The views of a scene show one set of named points, each view turned or mirrored, shifted and resized as a whole, with a little noise and some points left out.
(in the rows, 128 means zero)

Scene 1
View 1
K627: [149 156 112 112 151 157 161 110 167  78 136 107 117 162 136 180  76 122
 169 145]
K166: [129 135 113 112 145 138 156 125 123  90 136 112  87 151 120 154  96 155
 146 148]
K121: [107 139 122 116 128 142 127 123 107 105 103  94  90 195 114 173  91 149
 138 132]
K775: [123 144 115  99 144 166 145  90 171  99  90 112 147 167 141 192  79 102
 188 128]
K368: [141 159 120 129 143 166 147 104 144  83 147  82 102 184 134 176  76 142
 145 122]
K544: [ 83 106 124  97 137 155 125  86 129 138  60 121 146 149 138 173 118 128
 174 108]
K934: [116  95 128 112 142 137 133 112 103 119 115 120 117 135 119 166 122 170
 153 128]
K439: [153 170 112 123 143 148 160 132 145  64 156  93  75 185 120 168  65 142
 141 156]
K939: [138 157 108 104 148 145 168 123 155  79 132 113  91 159 128 158  81 128
 160 155]
K206: [109 148 121 117 137 156 132 106 127 103 110  94  98 184 129 170  90 140
 144 122]
K677: [122 131 104  83 160 138 181 113 155  93 116 140 104 104 135 134 111 135
 168 160]
K890: [120 150 116 103 134 150 141 112 148  95  91 108 115 183 125 184  77 114
 170 144]
K382: [ 87 107 118  90 140 128 146 112 113 127  78 131 107 130 124 143 127 148
 158 138]
K411: [120 144 109  90 154 159 170  92 179  96 104 126 133 130 144 154  95 108
 185 137]
K804: [124 133 123 126 139 153 138 116 115 102 138  93  92 171 127 163  97 162
 136 124]
K36: [148 135 115 110 161 151 171 111 147  82 156 113 105 126 135 149 100 152
 156 143]
View 2
K36: [127 143 138 187 133 110  84 125 115 137 102 115 176 107 118 122 105 104
 140 157]
K804: [133 158 116 157 159 128  75 176 107 127 119 107 152 114  93 133 111 132
 134 163]
K890: [125 134 128 176 155 133 121 180 147 150 144 114 136 109 110 140 142 116
 171 131]
K439: [141 173 127 214 170 125  74 174 128 118 128  98 174 107 111 153 120  96
 170 166]
K411: [120 109 138 175 130 123 139 120 149 177 129 120 167 124 126 121 132 109
 152 132]
K121: [139 153 100 151 169 138  91 204 114 127 135 104 128 112  82 134 129 129
 144 143]
K368: [119 161 133 178 170 132  81 171 136 136 133 110 169 116 118 147 121 133
 158 181]
K544: [108  99 115 108 130 136 139 164 130 175 133 129 111 122  93 113 136 149
 129 114]
K934: [123 130 118 144 122 113 100 155 106 138 101 130 123  98  88 111 112 116
 124 118]
K206: [130 143 112 151 165 140 100 185 124 141 136 106 145 123  93 133 126 134
 144 151]
K775: [103 114 145 166 146 134 135 159 162 172 144 130 144 112 128 135 145 130
 170 135]
K939: [140 147 129 200 151 123 101 150 128 140 125 104 169 113 110 137 124  91
 163 143]
K382: [141 111  98 140 126 122 123 152 101 152 112 112 123 120  73 103 119 112
 118 100]
K166: [142 151 117 180 146 115  85 158 109 125 112 105 152 108  93 126 110  99
 141 140]
K677: [141 113 124 186 120 108 123 108 116 154 106 107 166 121 105 108 112  79
 138 119]
View 3
K206: [133 116 113 142 159 115 117 134 125 147 156 120 126 141 108 137 127  93
 107 113]
K166: [122 145 103 144 164 107 121 131 132 156 145 134 118 126 125 138 153 110
 101 103]
K36: [102 145  84 139 166  97 132 142 151 153 151 139 126 122 123 123 159 116
 106 103]
K804: [126 129 105 151 166 118 115 135 131 160 154 139 129 145 108 140 136 112
 104 104]
K439: [144 157  95 137 187  90 109 129 144 175 150 128 131 128 109 130 151  96
 121 119]
K382: [109 116 118 145 130 123 138 133 112 120 142 122 104 122 138 147 142 110
  82  92]
K121: [143 124 123 147 161 121 107 125 112 152 153 122 119 145 111 145 130 101
 107 111]
K677: [101 142  91 131 144  90 151 142 143 129 137 121 112 100 143 129 165 105
  92  96]
K627: [121 136  91 123 166  84 130 139 137 145 155 115 121 117 122 113 153  97
 118 116]
K544: [106  78 116 129 125 121 138 143 101 111 160 104 109 141 127 126 122 103
  97 101]
K934: [100 122 108 142 145 121 127 136 107 131 149 132 107 133 136 133 149 130
  97  91]
K775: [115 109  92 112 156  85 134 146 131 131 165 102 123 127 118 105 138  90
 122 122]
K368: [129 128  95 135 175  99 115 138 143 164 162 128 138 140 101 123 134  98
 121 119]
K890: [136 123 110 127 158  99 122 133 117 140 152 107 116 127 121 127 138  89
 111 116]
K411: [102 114  88 116 145  84 150 149 141 123 154 104 118 111 129 110 147  91
 108 111]
View 4
K382: [ 71 119 118 136 125 131 145  96 166 181 103 128 133 131 140 128 132 108
 148 118]
K804: [121 141 159 160 110 134 139  96 200 138 105  88 152 103 139 144 119 144
 129 140]
K934: [ 87 105 112 143 122 169 132 100 171 154  89 122 128  99 129 139 107 124
 152 103]
K677: [ 49 114 155 121 137 150 100 146 155 114  85 145 112 158 119 117 125 117
 150 109]
K939: [107 137 203 158 136 155 116 132 179 106  84 118 128 152 121 124 122 136
 145 155]
K890: [157 122 190 166 136 164 149 103 145 137  83 131 128 137 138 113 128 118
 167 162]
K627: [123 129 200 150 131 158 114 134 151  95  78 130 126 138 123 115 127 127
 154 143]
K206: [139 139 166 161 117 130 152  91 172 153  98 105 147 117 147 126 133 125
 142 156]
K121: [138 132 158 177 123 148 165  75 197 173 103  98 153 117 145 137 122 133
 145 165]
K368: [159 157 209 154 105 137 119 120 163  90  91  94 141 107 136 121 127 138
 137 148]
K544: [129 109 110 132 117 139 163  83 102 187  92 135 126  98 155 109 134  82
 170 107]
K166: [ 91 131 165 156 127 154 123 111 202 129  95 109 139 129 126 141 114 144
 138 142]
K411: [106 125 180 125 131 137 114 141 106 108  81 143 110 142 132  93 140 102
 161 118]
K439: [134 146 227 178 131 155 119 121 215  93  87  95 144 145 124 134 118 158
 134 177]
K36: [ 85 137 176 134 115 150  96 140 179  88  88 106 133 116 122 132 116 144
 131 116]
View 5
K206: [129 117  93 129  88 102 185 149 123 173 191 138 155 139 151  93 145  81
 103  83]
K627: [137 150  49 105 128  71 189 150 122 112 209 152 148  95 113  98 139  64
 100  71]
K411: [133 131  43 133 131  58 210  95 101 109 192 147 162  57 121  89 125  58
  88  78]
K36: [140 146  93  90 110  57 222 137 141  85 220 149 132 106 118  99 113  80
 129  67]
K804: [129 121 121 109  82  97 199 161 136 149 207 141 135 152 148 104 133  95
 124  77]
K677: [133 117  74  89 117  36 193  82 103  60 197 129 137  89 115  68 110  52
 117  72]
K166: [130 125 103  82  99  74 178 145 130 110 212 136 129 143 132  85 128  81
 126  70]
K775: [117 127  31 152 146  95 190 122 106 155 180 159 179  63 131 111 149  78
  71  73]
K382: [109  63 108 105  94  75 166  65  95 111 164 112 146 121 158  64 119  85
 111  75]
K890: [122 127  41 121 128 102 156 146 107 154 187 144 160 109 133  96 157  69
  83  74]
K439: [152 174  68  83 103  78 177 208 140 133 239 151 127 149 112 100 147  58
 118  73]
K368: [144 154  78 125 101  94 213 188 141 161 219 160 145 128 131 113 140  81
 105  79]
K939: [147 153  60  93 112  65 178 155 122 111 217 145 133 118 110  86 140  54
 108  73]
View 6
K36: [ 43 164 131 184  75 110 102 120 125 144 171 146 115 117 144 133 123 195
 150 100]
K121: [ 77 127 101 105 126 131 125 178 129 163 125 104 155 139 162 107  56 134
 196 153]
K939: [ 50 162 113 172 102  93 152 152 121 168 147 124 101 113 134 120 105 180
 174  99]
K411: [ 44 115 118 128  98  78 172  90 143 174 143 128 115  79 123 149 159 222
 145 104]
K368: [ 33 180 118 112  88  96 124 147 100 157 139  96 116 165 169 112  99 148
 144 111]
K439: [ 37 201 113 175  99  92 136 182  96 161 140 112  87 156 155  95  84 145
 176  95]
K804: [ 59 147 117 128  89 136  99 159 126 145 148 115 152 151 173 116  72 149
 168 138]
K544: [ 88  46 102  58 124 126 132  85 161 161 125 114 181  71 142 150 123 189
 165 174]
K166: [ 62 147 116 176  97 125 112 158 135 148 156 138 128 118 149 119  81 170
 179 125]
K206: [ 62 131 109  92 109 120 137 155 129 160 132 103 150 139 162 121  79 154
 174 140]
K627: [ 45 153 111 153 103  81 151 123 113 171 138 119  93 104 131 120 130 183
 162 102]
K382: [ 93  66 109 141 119 146 125 131 182 157 150 148 176  66 139 145  88 205
 194 158]
K677: [ 62 109 121 201  98 103 151 100 162 163 162 166 112  51 107 153 141 241
 167 101]
K775: [ 48 116 100  79 124  75 162  81 111 180 115  95 112  91 129 127 157 178
 144 129]
K934: [ 87  91 112 154 110 145  75 110 146 142 152 141 158  78 134 134 102 179
 179 158]

Which points are out of place in each view (at most two, in the order of its rows)? Write - if all are in place.
view 1 -> K627, K934
view 2 -> -
view 3 -> K775, K890
view 4 -> K382, K368
view 5 -> -
view 6 -> K677
